Each row is a point on a landscape with many valleys, with its height.
From any point a ball takes the steepest step (drop divided by distance) to one of its 2 nearest points. It stops when none of these is lower. Distance is the straight distance between rows; heights are no part of it.
rures: [-26   6  29  -3 -36   4  -5  37  31   9  -7  -3 -23  14 -17 -18 -16  22
   3  10 -12 -23  -1 -41  15  -2 -12  27   4 -17 -18  16  -8  16 -13  43
  21  15 -22   9  17   1 -15 -12   6 -19  24  20]  h=3.52
monuv: [  2   9 -30   7  11   8  10  -3 -22 -12 -23 -12   2 -21  30  43  43  10
  -4 -21 -12  -9 -10  46 -22  -7   9 -12 -11  18  12 -28  -1  -8  36 -21
  -2 -15   3  15 -11 -17  44   3 -13  -3 -34 -18]  h=1.69
soz: [  6  11   0  -3   5  -9   4  -4   8   7   0  -3 -12   0 -30  -1 -46  19
  -4 -11   2   7   6 -33 -10   4  12   4  -6 -19 -16  26   9   1 -33  -9
  12   2 -14  12  14   1 -26 -28   9 -27  24   8]  h=1.76
pefub: [ 19  -1 -21  -9  -4  -8   7   8 -29  -2 -22 -24 -11 -21  -3   3   6  -4
  26 -16  -1 -25 -19   8  -3  18  -7   9   8 -19  31 -48   5  -8   4 -12
  21  -9 -23 -15 -16 -36  41 -19  -1  15 -47  14]  h=2.01
fese: [-43   3  50  -4 -26  -7   1  23  35  -1  -4  20 -41   5  34 -15  35   5
  -6  25  14 -22   5 -11  17 -20   0  10   2  15   0  13 -19   5  17  42
  21  33   1  15   5   6  22  24 -15  14  15  10]  h=3.23
Lafo: [ 12  29 -14  16   7 -32  10 -16  17  14  18 -20   6 -14 -25  18 -42 -12
  13  -1  26   2  11  -8 -17  53  11   3   3  -6   9  14   8  -6 -16 -34
  12  -3  17 -22 -11   3 -32 -23  11  -6 -15  -3]  h=5.35
bebus: [ 21  20 -30  16   4 -27  10   0  -7  -2   2 -22   6 -25   9  37 -10  -7
  15 -10   9  -5   3  22 -16  33  -3  -7   7  -2  19 -16   5  -2   5 -38
   6 -13   6 -12  -6  -4   3 -11 -10 -15 -33 -21]  h=5.88
Vod: [ 12  27 -23  -2  14 -14   8  -4  10   1   8 -22   2  -6 -17  32 -42  13
  -9 -11   3   6  15 -24 -30  27   4  -9  -5  -8  -6  29  19  -8 -23 -37
  -9 -19  -6   5  12   8 -22 -27   7 -33  15 -15]  h=1.93
birol: [-16 -13  42  -4  -2  19   2  11  12   7  17   6   3  26  38 -15  18  -6
 -26  45 -30   3  11   0  21 -22 -21  -1   4  20 -15  -9 -24   0  34  13
 -18 -23 -14  31  -2   4   5  43  13  11  17 -14]  h=3.82
nop: [ 19  31 -30   8   6 -13  12 -18  -3  20   2  -5   8 -13 -38   5 -52   1
   1  -7  24  19  18 -26 -25  40  10  -3  -1 -13   7   3  29  -6 -31 -38
  -3   5   8 -24   5 -15 -22 -24   3 -22 -16  -5]  h=5.03
sovi: [  8  -5 -40   3  12  -8 -20 -26 -16   8   6  23  12 -10   0   4  30 -27
   5 -27  35  13 -14  31 -20  15  12 -15 -10  14  15 -11  14  -7   3 -27
  12  30  30 -40 -16  -6  30  -2  -5  18 -39  -3]  h=3.14
rana: [ 22 -16  -6  -3  14 -20  10   3  -4   7  -7 -55   3 -16  -4  22 -30   8
  32   7 -12 -10 -13   5  -2  40  -8  18  15 -30  20 -26 -12  -8   0 -16
  18 -41 -18   6  -1 -18  -8 -20   7  -6 -25  18]  h=1.67
poz: [  4  11   0  15 -18 -25  11  -3  -5  21 -15  -4 -13 -15 -38 -15 -46  -6
  26  -2  16   0  11 -23   5  34  17  24  12 -26  14  -1   6  -6 -28  -5
  23  19  -4 -41  -4 -12 -11 -30  -5   6 -29  36]  h=4.31
Gis: [ 28  -4 -20 -13  26   7  -4 -34   0  -3  11  17  20  17 -41 -13 -25 -12
 -12 -10   1  36  13  -9 -10  -8   4 -16 -18 -17 -21  23  31  -6 -37 -21
 -20  12  20 -20   3   4 -43  -7   7 -11  17 -17]  h=0.58
Dipun: [ 20  -5 -32 -12   7  18 -19 -27 -44  -2 -21   7  15  -7 -20 -18  10 -22
  12 -22   3   2 -23  10  -7   2  -2  -8   3 -17  19 -29  12   1 -10  -7
  -2  28 -18 -31  -3 -33  35 -16  14  26 -26  18]  h=3.45
gon: [  7 -23   7  -4  28  15 -11 -26  26   4  24 -14  43  23  -3 -10 -18 -17
   2   9 -32  37   7  -1   1 -13  -5  -3   1   0  -9  10 -10 -18   4 -15
 -33 -17 -20  -2  18  15 -45  21  28  16  31   2]  h=5.66
Fiv: [ -2  21  -8  22 -11 -31   5   3  -2   4  16   6  -9 -12  -4  10  -3 -15
  11 -12  40  -8  11  -2 -13  32  17   2  -3   8   6  15   8   3  -5 -17
  22  24  41 -30 -18  17  -5 -14 -15   1 -32  -8]  h=3.40
podab: [  4  -8 -27  14   6 -16 -20 -27 -15   9  11  27   3 -13   1  -4  20 -19
  11 -26  20  15  -7   5 -15  15  19  -8 -18  16  13  10  -5  -6 -16 -15
  20  25  20 -39 -19  -1  19  -8   0   7 -22  14]  h=3.38
Pezir: [ 15  17 -16   4 -36   2   4  32 -42   4 -32  10 -21 -22 -27   1 -12  26
  -5 -30   1 -16   2 -33   1  -7  10  13  -7 -19  12 -21  20   3 -28  16
   6  10 -28 -10   1 -34  43 -27 -14 -10 -18  17]  h=4.18
negen: [-19  18  27  -9 -10   7  15  23  22   1  -6 -22 -10   6   6  -9  -4   1
   5  22   8 -19  -1 -11  12   3 -14  18  14  -4  -5  17  -9  24  10  19
   8  -4  12  16   9  14 -17   2   9  -5  10  -7]  h=1.91
pag: [ -7  -3  32 -20 -15   9  -5  20  38  10   4  -9  -1  12 -11 -21 -38  25
 -14  14 -16   1  -2 -52  13 -17 -27  24   5 -18 -21  37  10  15 -23  15
   5  -2 -20  19  21   0 -38  -8  28 -17  33  11]  h=2.91
pom: [ 28  20 -54  -1  17  10  12 -14 -18   8 -12 -28  19 -22 -22  38 -31  12
 -11 -27 -10  10   3   1 -26  17   0 -11  -2 -12  10  -9  34  -2 -13 -44
 -17 -21 -27  -5  13 -31   8 -26   8 -15  -5 -12]  h=4.16
neb: [-36 -15  27  15   3  -5  -1  16  -2  -6 -20  -3 -47   0  25  17  18  24
   0  -1 -20 -34  -8   0   4  -2  13   8 -12   7   7 -19 -27 -14  21  43
  20 -11 -15  26 -16  -3  36  -2 -19 -16  24  17]  h=4.02
ribu: [-14  -8  22   4 -25   2  -7  17  -2  -5 -10  29 -22   4 -11 -37   4  18
   5  -7  -4  -7   2 -23  16 -19  15   7  -8  -4  -9   2 -10   3 -20  40
  12  22 -11   2  -3  -3  12  -7  -3  -7  11  22]  h=2.71
Derog: [  0  -2   4   5  -1 -18   0  -8   3   6   3 -16 -10  -6 -21 -16 -26  -3
  31 -15  -4  -7  -7 -14  -3  21   7  18   2 -20   9   0 -12  -8 -25   7
  30  10  -4 -18  -6  -7 -12 -23   6   3  -9  34]  h=4.28
neme: [ 14   1 -44   1  22  15 -10 -15 -24   6  -8 -32  14  -7 -11  37 -13  17
  -5 -32 -33  14  -7   5 -23   8   4 -12 -11  -6   2  -5   3  -7  -5 -33
 -15 -35 -29   6  12 -15   5 -16  11 -21   3  -4]  h=3.55
zakap: [ 15   3  -2 -12  -8   4  -1  -1  -7  -7  -7   6  -4   2 -39 -18 -33  23
  -4 -13   0   7   4 -25   1  -8  -5  10   4 -25 -15  19  20   9 -37   2
 -12  13  -2   3  11   0 -17 -25   7 -20  12  12]  h=2.42
gikup: [-13  -9  49 -28 -12  23   0  12  26  -7   6   3  14  27 -15 -38 -12 -14
  -1  30  -9   6   2 -23  30 -17 -23  14  20  -8 -16  18   6  13  -7  34
  -9  18   8   3   6   6 -36  14  23   7  13  11]  h=3.47
Kep: [-10   1  10   2 -23  -5   2  39  12   3  -9 -13 -30   2 -10   7 -23  44
  -8  -4 -14 -23  -6 -42   8  -8  -8  27  -3 -12 -20  13  -1  15 -11  27
  14 -17 -23  19  16   1  -4 -16   1 -35  28  12]  h=3.97
kar: [ -2 -16   7   7  12  -3  -5  -8  11  -2  18 -14  13  10  38  10  21 -19
  20  14 -22   2  -5  29   1   6  -1  -9   1  15   5 -13 -30  -4  26  -6
  -3 -15   0   5  -3  11 -12  20   8  12   0  -7]  h=5.45
Kenon: [-12   6  -2   7   2  11  12   4  -3 -11  -2  14  -8  -2  48  31  35   4
 -24   3   4   8   9  21 -14 -22   8 -12 -17  39  -3   9  -8   0  31  -5
 -18 -11  16  24  -2  17  16  21 -17  -8   3 -26]  h=0.51
kete: [-16  28  28   5 -22 -10  10  23  29  -6   6 -31   2   4  16  12 -13 -13
   7  33  22 -26  -1   1  10  26 -24  15  20  -3  -6  20  10  26  11  -4
  15 -12  19   5  10  24 -30   1  16  -4   8 -19]  h=1.54
goko: [ 18   1   5  -6   0  -9  15   5  -8  10 -20 -37  -5 -15 -25  -1 -31   8
  22  -1  -3  -9 -10 -10   7  29  -7  22  15 -37  21 -18   1   7  -6  -4
   7 -18 -26   0   0 -16   1 -23   5   9 -17  32]  h=0.87
Zin: [-15  14   3  17   6 -10   8  21  -2   5   0 -31 -13  -7  22  33  -4  12
   2   2  -7 -25  -5   2  -8   7  -1   7  -7   9   3   3 -14   5   8  -2
   9 -26   1  21   3  15   3 -11  -4 -14   5 -11]  h=4.66
tedo: [-27  -6  38   0  -8 -18  -1  -4  17  -7  -3  12 -27   1   4 -36  27   0
  23  11   8 -22 -10   9  20  -1  16   1   8  -8  10 -10 -27  -1  10  41
  27  25  -2  10 -19  -9  28  10 -14  38 -11  33]  h=2.68
Tenam: [ 24  22 -42   8   5  -9  12  -9 -25  18 -14 -10  13 -20 -27  19 -38   3
  -4 -24   7  16  11 -20 -26  26  -1   2  -5  -8  12  -9  35  -8 -29 -42
  -4  -1 -16 -21   6 -24   6 -27   4 -12 -23   0]  h=4.65
Regav: [ -5 -13   6  -5  23  10   1  -7  22   9  -3 -47  15   9 -14  12 -31  19
   8  13 -28   1 -17 -10   6  15  -4  12   1 -19   1   8 -17   7  -1 -17
  -6 -42 -17  34  23   0 -33  -6  25  -7  20  16]  h=1.00
Kalen: [ -8  24 -12  26   0 -28  -2  10  16   7  18   0  -7  -8   7  23  -6 -14
   2 -13  26   0  10   1 -22  31  14  -4 -11  20  -3  26   5  11  -4 -13
  19   6  28 -16  -8  25 -21  -7  -5  -9  -2 -15]  h=3.09
zifo: [ -3 -22  10  -7 -10   5  -5 -10 -14  -9 -12  52 -13   4  11 -36  34   7
 -19   3   8  12   4   2  11 -37   5 -17 -11  19  -6   2  -8  -4   0  24
 -10  31   8   3  -4   3  33  16 -20  28  -3   2]  h=6.22
gepat: [  2 -22   0  20   3   1  -5  -9   4   3  25  42  23  22  28  -1  29 -24
 -34   7  -4  42  16  26   4 -24   1 -27  -3  38 -19  -4  -3  -9  26  -6
 -37  -6  14   4  -4  27   6  46 -10  24  -7 -18]  h=4.82
vasit: [ 10  -6 -35   4  17  -7 -21 -28   3  -2  17  20  23  -5  11  23  35 -35
   1 -15  37  24 -10  41 -20  16  11 -17 -11  28  15  -7   8  -7  14 -40
   0  10  39 -34 -18   6   3  12 -17   9 -34 -23]  h=2.89
padu: [ -9 -15   6   5  15  -1  -6  -8   9   1  25  -3  26  20  13 -10  -3 -16
  -2  21 -17  21   3   5   4 -14  -9  -6  -5  15 -11   7 -12   1  11  -2
 -27 -15  -8   2   0  16 -34  23  23  18  26  -6]  h=5.44
sazo: [  4 -26   6  -7   2  -1  -5 -13 -10   2   8  22   7  24  -9 -31   0  -6
   3  -4 -16  19  -3 -16   2 -17   0  -4  -5  -2 -13  11 -26 -11 -17  19
  -1  17  -8  -7  -2   7  -7   0  15  19  13  34]  h=6.34
Tiral: [ -4   8  36 -15  -9  21   6   8  20 -11   9  -3  25  27 -13 -27  -9 -23
   0  38  -1  -3  -2   1  30 -12 -31   7  25  -4  -8  19  17  25   1  19
 -14   9  23   0  17  20 -53  29  11   5  23 -17]  h=3.16
duse: [-18 -22  37  -1   0  -3  -3  -2  13  10  18  22  -5  21  38 -32  18 -18
 -17  30 -16   5  11   6  18 -19  -9  -6   3  26  -6 -11 -30 -17  34  24
  -9   6 -14  22  -6  11  22  40   1  39   0   0]  h=3.50
patu: [ -3  12  13  -3  11  13   5   5  39  12  -2 -40   6   6 -16  11 -49  21
  -2  15  -9  -5  -1 -27  -3  15 -16  17  10 -24 -10  32   9  14 -11 -11
  -5 -32 -18  33  32   9 -38  -9  21 -15  33  -3]  h=1.83
lupo: [ -1  -3  -6  -2  13  -2   3  -5  -5 -10   7 -18  15  -4   8  10  17 -11
  20   5   2  -9 -10  34   4   9   0  -2   2   1   6 -15 -17   4  15 -12
  -1 -16  13   2  -8  -4  -4   3  -3   2  -6  -9]  h=5.63
lezu: [ 25 -17 -42 -12  17  17 -20 -28 -37  -3  -5 -11  26 -10   7  -3  20 -21
  15 -32  -8   3 -28  31 -17   3  -1 -19  -3  -4  25 -35   9  -8   9 -24
   4   2 -17 -26  -4 -42  36 -19  18  17 -25   9]  h=3.11
sep: [  5 -22   8   2  -1  -3  -6   3   8   4  22  54   7  17  26 -15  13 -13
 -41   3  11  31  22  -5  -4 -35  -7 -18 -12  38 -26  16   5  -3   7  10
 -27   8  24  -4  -1  28  -1  31 -10  17  -5 -22]  h=5.04
gisug: [ -1   9  17 -22   3  11   6  11  43   2  -3 -20   3  12 -26  -8 -52  32
 -17  17  -6  -1 -10 -49   3 -12 -20  18  13 -28 -22  39  27  14 -21 -10
  -3 -21 -16  36  31   1 -43 -16  24 -38  37  -6]  h=2.44
zam: [ 18 -23 -38  -2  17  10 -14 -28 -28  -5  -5 -15  17 -14  23  21  47  -9
  11 -23 -18  -9 -27  39 -17   2   7 -26  -9   1  25 -35  -2 -18  25 -26
   6 -13 -20 -13 -18 -36  41   0   3  14 -26   1]  h=2.70
nak: [ -3  -8  25 -25 -11  15  -2  11  15   3  10  10  11  21  -9 -31 -19  10
 -16  18 -15  10   9 -33   8 -29 -30  14   2  -4 -27  22   0  12 -12  17
 -10   7  -7  15  11   9 -32   8  22 -13  25   0]  h=3.27
Relol: [  7 -10   3 -12   8  16   1 -16  -7  -6  10   1  15   9 -17 -22  -9  -4
   1   0 -11  18  -3  -7   7  -3  -8  -1   2  -9 -11   9  -7   3 -19  -3
 -21  -1  -9   3   9   5 -24  -7  16   8  22   8]  h=6.15
vipa: [ -8 -19  13  16   7  11  -1 -11  27  -5  21  23  26  18  37  17  28 -24
 -20  20   8  29  24  37   5 -18   1 -15   4  38 -11   0   1 -11  35 -12
 -37 -11  24  -1   9  25  -6  55 -17  24   1 -38]  h=4.62
gel: [  3  11   9 -19 -16  27   8  25 -19 -18 -11  13  -3   7 -18 -14  -2  28
 -19  12  -6  -9  -5  -4  16 -25 -20   3   0  -6 -16   9   9  22  -6  18
 -23  -6   3  17   7   5   2  -2   0 -24  19 -10]  h=4.27
lusud: [-25 -20  29   9  -5 -12 -10  15   0  -5 -20  -5 -46  -2  -1  -8  21  23
   9  -9 -15 -41  -9  -6   6   8  15  14   3 -13   8 -30 -34 -10   5  44
  31   0 -28  19 -11 -14  43  -6 -23   2  17  34]  h=3.58
fas: [ 15  22 -13  24 -24 -24   6   7 -17  17 -15   7 -13 -23 -29  -3 -22 -15
  23 -11  27  -4   9 -17   2  27  17  10   8 -15  20 -17  16  -9 -19  -5
  31  34  10 -47  -7 -17  17 -19 -17  10 -43  20]  h=3.95
ret: [  9  -6  15 -36 -22  35   6  25 -28  -9 -24  20 -15   0 -25 -33  13  37
 -26   1  -8 -14  -4 -18  27 -37 -15  11   6 -18 -13  -9   5  21 -16  27
 -22  10 -11  22  -2 -15  16 -10  -4 -29  11   5]  h=4.59
gugip: [ -6   2  18   3  -7 -21   2  -3   7 -10  -7  -4 -26 -14   1 -18  19  -2
  32  -2  18 -33  -8  13  14  12  14   9  11  -8  16 -13 -23   5   8  15
  26  16  16   3 -14 -12  25  -4 -14  25 -27  18]  h=2.40
pefed: [-32 -26  32   6  -7 -14 -17   2  11  -6  -6  10 -44  -1   2 -27  29   6
  19   9 -12 -24  -8  -5  14   1  17  -3  11 -14  10 -24 -40 -20  13  57
  42  16 -24   9 -22 -18  38   6 -30  19  12  39]  h=3.10
fevi: [-12  16   5   8  -7  -9   9  29  12  10  -1 -24 -21   1  11  23 -21  28
  -4  -1 -12 -17   2 -23  -7   5  -9  12  -6   0  -9  23  -3   7  -7  17
  16 -20  -7  22  13  13 -13 -15   8 -25  20  -3]  h=4.35
Bobes: [-24  19  33 -21 -32  13  12  40  16 -12  -8  16 -32   4  20 -14  12  20
 -33  31  12 -25   7 -17  23 -33 -13  22   6  12 -10  17  -1  26  11  29
   6  13   7  23   8  16  11   6  -6 -20  15  -9]  h=3.65
Tuvo: [ 16  -4 -40  -5  30   8 -15 -38 -12   7  17  -2  37   1 -17  17  -6 -11
  -2 -24  -7  33  -4   1 -21  10   9 -25 -17   4   0  13   7 -11 -16 -39
 -19  -8  -7 -17   2  -9  -9 -11  22 -16  14   1]  h=2.24
Metav: [ 17   5 -12 -20  -4  18   4   3 -36  -5 -13  14   9  -7 -37 -24 -12   9
   0 -10   1   0  -3  -5  15 -10 -12   2   4 -22  -3  -4  19  13 -22   2
 -14  19   6  -8  12 -10  -1 -18  -1  -4  -1   1]  h=2.96
Fif: [-11   3  20   1  -9  -2   2  15   2  -6  -4   1 -22   5   5 -19  11  12
   4   5   1 -12  -5 -15  14  -5   1   8  -2  -1  -9   6 -14  11  -1  29
   8   4   3  11  -3   6   3  -3   1   2   9   9]  h=2.30
neluv: [ 10  26 -40   8   9   6   1 -10  -7  -8  -5  -3  25 -20   1  42  24 -11
  -9 -13  16   7   6  48 -12   2   4 -15  -4  20   0  -9  23   4   9 -36
 -14  -3  31 -13  -7   0  12   8 -22  -9 -28 -34]  h=2.19
vog: [-10 -18   3 -11   4  15   2 -14 -13   1 -16  31 -22  -9  22 -13  46   6
 -20  -4  19   1  -3  27  -4 -35  12 -21  -9  18  10 -16  -9  -8  24   8
  -5  15  12  15 -10  -6  42  17 -26  31 -12  -1]  h=6.08
Mamud: [-23   5  35  -5 -45   1   0  28  15  -8  -9  18 -22   9 -27 -44   1  27
   8   9   8 -14  -6 -36  32 -13   6  26  14 -18  -8   6   2  22 -19  60
  15  31  -8   3   2   0  -3 -16  -1  -8  12  22]  h=3.13
nezeg: [-33 -11  49   1 -14 -12 -11   8  33   8  10  28 -22  19  32 -38  28  -8
   7  27   4  -6   5 -11  16 -13   6   4   0  13  -3   9 -26  -9  18  49
  26  36  -2  12   0   2  13  31  -5  43   5  22]  h=3.00
Mor: [  7  23 -27  10  10  -9  -6 -13   6   0  11   5  19 -15   1  19  16 -26
   5  -4  37  11   5  32 -12  25   5 -10  -4  14   2   3  16  10   4 -29
  -3   0  38 -22 -11  15 -13  -1 -14  -2 -23 -30]  h=2.58
gatem: [  1 -35   6  14  11  -1  -5 -19   8   3  26  32  18  11  43  -2  38 -18
 -15  18  -3  35   9  36  -3 -23   5 -31   3  33   1  -8 -14 -23  38 -15
 -29  -8   7   2  -8   7  24  47 -10  44 -23  -7]  h=5.02
beg: [ -9 -21  20   6  -5 -16 -11  -7   1   7  -6 -13 -17   7 -11 -18  -5   2
  29 -11 -16 -12 -13 -19   3  18  11  11   0 -17   8  -1 -27 -10 -12  25
  34  -3 -19  -4 -10  -5   2 -17   7  14   8  49]  h=3.98
fol: [ 14  -7 -39  -2  11   6  -8  -5 -32  -5 -14 -20   0 -24  29  37  34  -1
  -2 -40 -11 -15 -13  30 -25   3   9 -17  -7  20  27 -33  11 -18  21 -17
  18 -11 -16  -3 -20 -37  50  -6 -11  -6 -29  -2]  h=2.21
figel: [ 21  28 -31  22   5 -39  17  10   7  11   2 -36   6 -24  -1  40 -33  -9
  17  -5  17   3  14  -4 -21  50   1   7   2  -6  13  -4   6  -9  -6 -36
   9 -12   8 -19  -4   5 -18 -19  -6 -22 -22  -8]  h=5.64
negur: [  3  12 -37  17  16  10   1 -14  -4 -11  -4 -11  39 -11  19  50  23  -8
   1  -9  -3   8   0  50  -7  -6   3 -12  -3  16  -2 -11   3   2  25 -32
 -26 -26   4   0  -1   4  -1  13 -10 -10  -7 -38]  h=1.65
fodi: [ -2 -34  14  13  17   1  -7 -22  12   0  38   5  29  17  39   0  28 -23
  -3  21 -27  22   5  29  10  -9  -2 -20  11  24   5 -19 -29 -19  40 -11
 -17 -19  -3  -1 -11  16   1  43  10  32 -13  -4]  h=5.23
Bibi: [ 10  25 -10  20 -22 -23  11   9  -7   7 -10  23 -17 -13  -8  -3 -10  -7
  19  -6  45  -8  14   2   4  21  19   8   2  -7  13   0  24   4 -15  -5
  22  40  31 -37  -7   3  15 -17 -27   2 -46  -4]  h=3.66
bukez: [-10  -1 -19  10  10   5   0 -12   2  -8   6   0  10  -8  39  48  36  -6
  -4 -10   6  15   2  42 -12 -11  17 -18  -8  44   2   0  -6  -2  31 -31
 -17 -12  13   4  -5  18  14  17 -24  -2 -10 -35]  h=1.05
Vilig: [ -3   9  -1 -11   5  14  11   1 -22  -9 -16  12  -7  -9  13   0  33   6
 -14  -2  17  -8  -4  29   2 -21   6  -8  -3  11   4  -9   4   6  12  -3
  -8   8  20  14  -6   5  24   2 -23  14 -11 -10]  h=5.96
Fiti: [-19 -18  41 -15  -7   4   0  12  16   0   4  36 -17  15  26 -34  29   5
 -20  30   0   2  13  -6  20 -31  -6   2   4  19  -6  -3 -21  -1  18  36
  -7  23   3  24  -7   8  16  34  -3  30   3   6]  h=3.26
Zimo: [-31  12  48 -10 -36   4   0  32  30  -4  -3  31 -34   9  17 -27  16   9
 -12  33  17 -17  10 -26  26 -28  -4  20   5   8  -7  21  -1  20   9  53
  20  37  14  15  17  13   5  21  -5  -7  16  -6]  h=3.43
Nodok: [ -8   1  34 -17   0  26  -2  -4  37  -3  15  -7  40  42 -16 -10 -31 -45
  -2  46  -1   8  13   7  23  -9 -27   5  25  -9 -13  23  32   9  -1  14
 -16  -4  18 -18  19  17 -76  32  14  12  36 -26]  h=2.77
bodud: [  2 -13   3  -2  12   8  -2  -4 -11  -6  18  27  16  18  10 -18   7  -9
 -17   2  -6  27  13   2   2 -21  -5 -15 -13  21 -22  10  -1  -4   0   8
 -23  10   9  -2   2  21 -19  16   4   8  10 -10]  h=5.22
tev: [ 18 -18 -29   2   5 -19  -8   0 -32   6 -19 -18 -18 -25   9  16  13  -4
  22 -26 -11 -29 -10   7 -14  16  10   0   0  -7  27 -38  -8 -21  10  -8
  33  -7 -20  -6 -23 -38  57 -27  -3   7 -24  23]  h=2.52
nanab: [  0  19 -18   9   1  11  12   7 -16 -15 -15  -9  -4 -16  28  43  26  14
  -9 -13  -4 -11  -5  23 -17  -9  16 -11 -15  27   2   2  -4  -4  23  -7
  -9 -22   8  25  -4   1  25   0 -17 -20  -4 -18]  h=1.11
kabas: [  9  -9 -15  -5  21   0 -11 -24  11  -1  27  39  27  18 -19 -14 -18 -27
 -16  -3   7  36  10  -7  -9 -12   2 -20 -11   9 -17  27  22  -6 -19 -11
 -22  18  26 -32  -3  18 -51  13   4  -1  22 -20]  h=1.33
dibag: [  8  -3 -20   3  -7   6   0   7 -37   3 -30  -2 -18 -16 -21   6  -7  28
   4 -34 -14 -13 -10 -25  -7   1   5  10  -9 -15  11 -19   5  -9 -22   3
  10  -8 -27  -3   1 -21  32 -27   2  -8  -4  25]  h=3.68
Vavat: [ -9 -21  10   0   3  -2  -4  -2  -6   3   8  35 -10  14  15 -22  26   1
  -8  -3  -9   9   2 -16   1 -30   8  -6 -12  11  -8   1 -30  -7  -7  28
   0  21  -9   4  -3   6  19  14  -3  18  14  15]  h=6.37
zuru: [ 27   5 -20  -3  -6 -14  15   9 -20   3 -20 -30   9 -24 -15   1 -14 -10
  29  -3   7  -9  -7  13   4  30 -10  14  14 -28  29 -36   3   0  -3 -16
   4  -9 -14 -16  -6 -27   6 -19  -2   8 -39  10]  h=1.55
Gineg: [-15  -3  18  11  -3  16   7   5  19 -13   2  23  10  21  52   7  24  -5
 -34  34  -3   6  13  32  15 -25  -7  -8   4  37 -10   6  -3   4  40  -5
 -32 -11  16  22   9  19  -1  50 -10  12  12 -33]  h=4.39
funus: [  3  -7 -10   1  24  -3   2  -2   9   3  -1 -59  10  -4  -2  29 -27  23
  19   1 -25 -15 -17  10  -4  24  -3  11  11 -23  17 -15 -14  -2   7 -31
   6 -49 -18  20   7  -7 -17  -9  13 -10   7  12]  h=1.90
vid: [ 28  -6 -42  -8  30  11 -15 -42 -15   2   9   4  36   0 -40   1 -21 -12
 -14 -18   0  35  -1  -2 -23   0   0 -14 -12 -20  -3   4  28  -7 -25 -34
 -30  10  -1 -24   9 -19 -26   0  12 -10  16 -15]  h=1.50
Tadan: [ 21 -20  -8  -9  23  19 -10 -22  -7  -5  15   7  39   9 -13 -17  -5  -8
  -9  -1 -26  37   3  -1  -5 -24 -11 -17  -4  -7 -18  -1  -3  -6 -11  -9
 -43 -13 -23   7   9   1 -24  11  14   6  22   2]  h=5.93
gidir: [ -1   4  29 -21  11  13 -11 -22  38   1  25   9  37  27 -23 -24 -29 -45
  -2  25  -2  27   7   0   9 -10 -11   5  17  -2 -10  19  22  -3  -2  17
 -17   9  17 -20  11  22 -71  28  17  20  24  -6]  h=2.37
toril: [-16   5  10  13   4  -8   6  23 -11  -3 -17 -20 -33  -5  29  42  15  29
  -6  -7 -15 -28  -6   1  -9   1  10   1 -19  15   7  -5 -17  -5  21  20
  14 -29  -5  32  -4   3  31  -2 -15 -30   6  -5]  h=4.41
doki: [-13  15  15   7 -20 -25  10   8  15  -7  10  -2 -20 -10   9  -8   6 -10
  25   9  33 -21  -4  16   9  23   9  13   5  -2   6   4  -9   3   5   7
  32  21  25  -6  -8  15   0  -5  -8  17 -21   6]  h=2.14
tanul: [ -1  28  17 -13 -33  21  12  41  -8 -13  -7  16 -25  -3   0  -2   0  34
 -31  22  15 -21  10 -15  27 -35 -13   3  14   4 -14  17  23  34  -2  21
  -5   4  14  20   7  11   5   3 -10 -41  21 -22]  h=3.93
tafan: [ 21  -5 -23 -19  -3  23  -6  -9 -43  -3 -22  17  18  -1 -35 -29   7 -17
   5 -21  15  -1 -10   6   6 -12 -11  -7  -2 -18   5 -20  38   7 -21  -4
  -9  36   7 -23   4 -21  16 -16   6  17 -20  -3]  h=3.35
ditad: [-14 -30  21   7   6 -20 -14  -9   4   0   2   4 -27   3   0 -26  18  -5
  33  -6 -19 -18 -16   4   5  14  17   0   9 -21  14 -19 -37 -28  -2  32
  47   9 -24  -7 -24 -13  23  -5  -4  20   6  50]  h=3.57
Siz: [  9  19 -11  -4  -2  15   9   5 -22 -16  -9  -7   2 -12  -9   7  20   4
   4  -5   4  -9  -4  20   6  -4  -8  -2   4  -8   3 -21   7  15   3  -5
 -15  -4  12   3   2   0  11  -3  -8   3  -7 -19]  h=5.81
tevo: [ 12   9  -7 -19 -31  19   2  21 -37  -8 -34  13 -24 -12 -30 -16   7  39
 -19 -16  -7 -15  -7 -29  19 -20   0  14  -2 -16  -3 -19   9  13 -22  23
 -12  -2 -29   6  -4 -24  38 -23  -6 -22  -3   8]  h=4.61
kefes: [  9 -20 -35   2  26   3 -14 -22 -11   3  11 -21  23  -1   4  34   3   2
   3 -19 -29  22   1   7 -26  10   9 -27 -10   3   5   7 -12 -13  -5 -30
 -15 -24 -16  -4  -2  -1 -11   0  16 -18  19   2]  h=2.87
ledef: [-25   0  18  12  -3  27   5  15   9   3   4  -1   3  23  40  15  15  -5
 -23  38 -21   3   8  20   9 -24 -16   2   0  24 -15   6 -11  10  31  -2
 -21 -28   0  28  12  13  -3  34   6  -7  27 -36]  h=4.14
Roz: [  2   0   8  -4  20   8  -5 -21  23  -4  21  18  37  22 -18 -12 -21 -39
  -2  19   9  25  13   6   0   5  -6  -7   4   1 -13  17  29  -5  -3  -1
 -21   5  34 -32   4  28 -72  19   8   4  20 -28]  h=1.92
tokel: [  4  -8 -20  11   6  -7  -6  -7 -32   4 -10 -10 -16 -13  -1  15   8   7
   9 -32  -9  -7  -9  -4 -16  11  13  -1 -11  -8  17 -20 -16 -11  -3   1
  20  -8 -19   0 -12  -5  42 -24   3  -4  -5  19]  h=3.12
pibez: [-13  28  28   8 -20 -26  18  19  22  -6  10 -28 -13  -7  11   2 -14 -14
  26  29  35 -28  -3  12  11  25  -8  21  21   1   3  10  -3  16   9   4
  29   4  35  -5  -2  20 -24  -3  -1   2 -14 -14]  h=1.86
dem: [  3  20 -20  16   7 -12   0  -1   5   4  17 -11  -2  -8   2  31 -18   4
  -3 -21  10   1   7  -9 -22  23   7 -10 -14   8 -17  34   6  -4  -9 -17
  -2  -8   9   7   3  20 -21 -14   5 -29  18 -14]  h=2.62
goli: [ 17   7 -26   1   9 -16   5  -9   3  11  -3  -6 -15 -11 -26  20 -56  31
  -7 -24  -4   9   8 -45 -20  14  13  -3 -11 -19 -10  25  17  -6 -38 -33
   2 -11 -21   2  16  -9  -6 -32   1 -34  16  11]  h=0.59

Call two points neighbours if one is among the 2 nearest of the other. Go from one point of each pair to the other, from neighbour to neighbour, staying as low as possible. Name the highest point that can't be avoided.
goli and Kenon: Fiv
pefed and Kenon: poz
goko and Regav: funus
Gis and goko: gikup
nezeg and Regav: tevo

Write out the way that a ball takes from each point below.
podab: sovi vasit Mor neluv negur bukez Kenon
poz: fas Bibi Fiv Kalen dem Vod goli
Vavat: zifo vog Vilig Siz lupo kar fodi gatem gepat vipa Gineg ledef birol duse Fiti nezeg
figel: Lafo nop Tenam pom neme kefes Tuvo vid Gis
gikup: Tiral Nodok gidir Roz kabas Gis
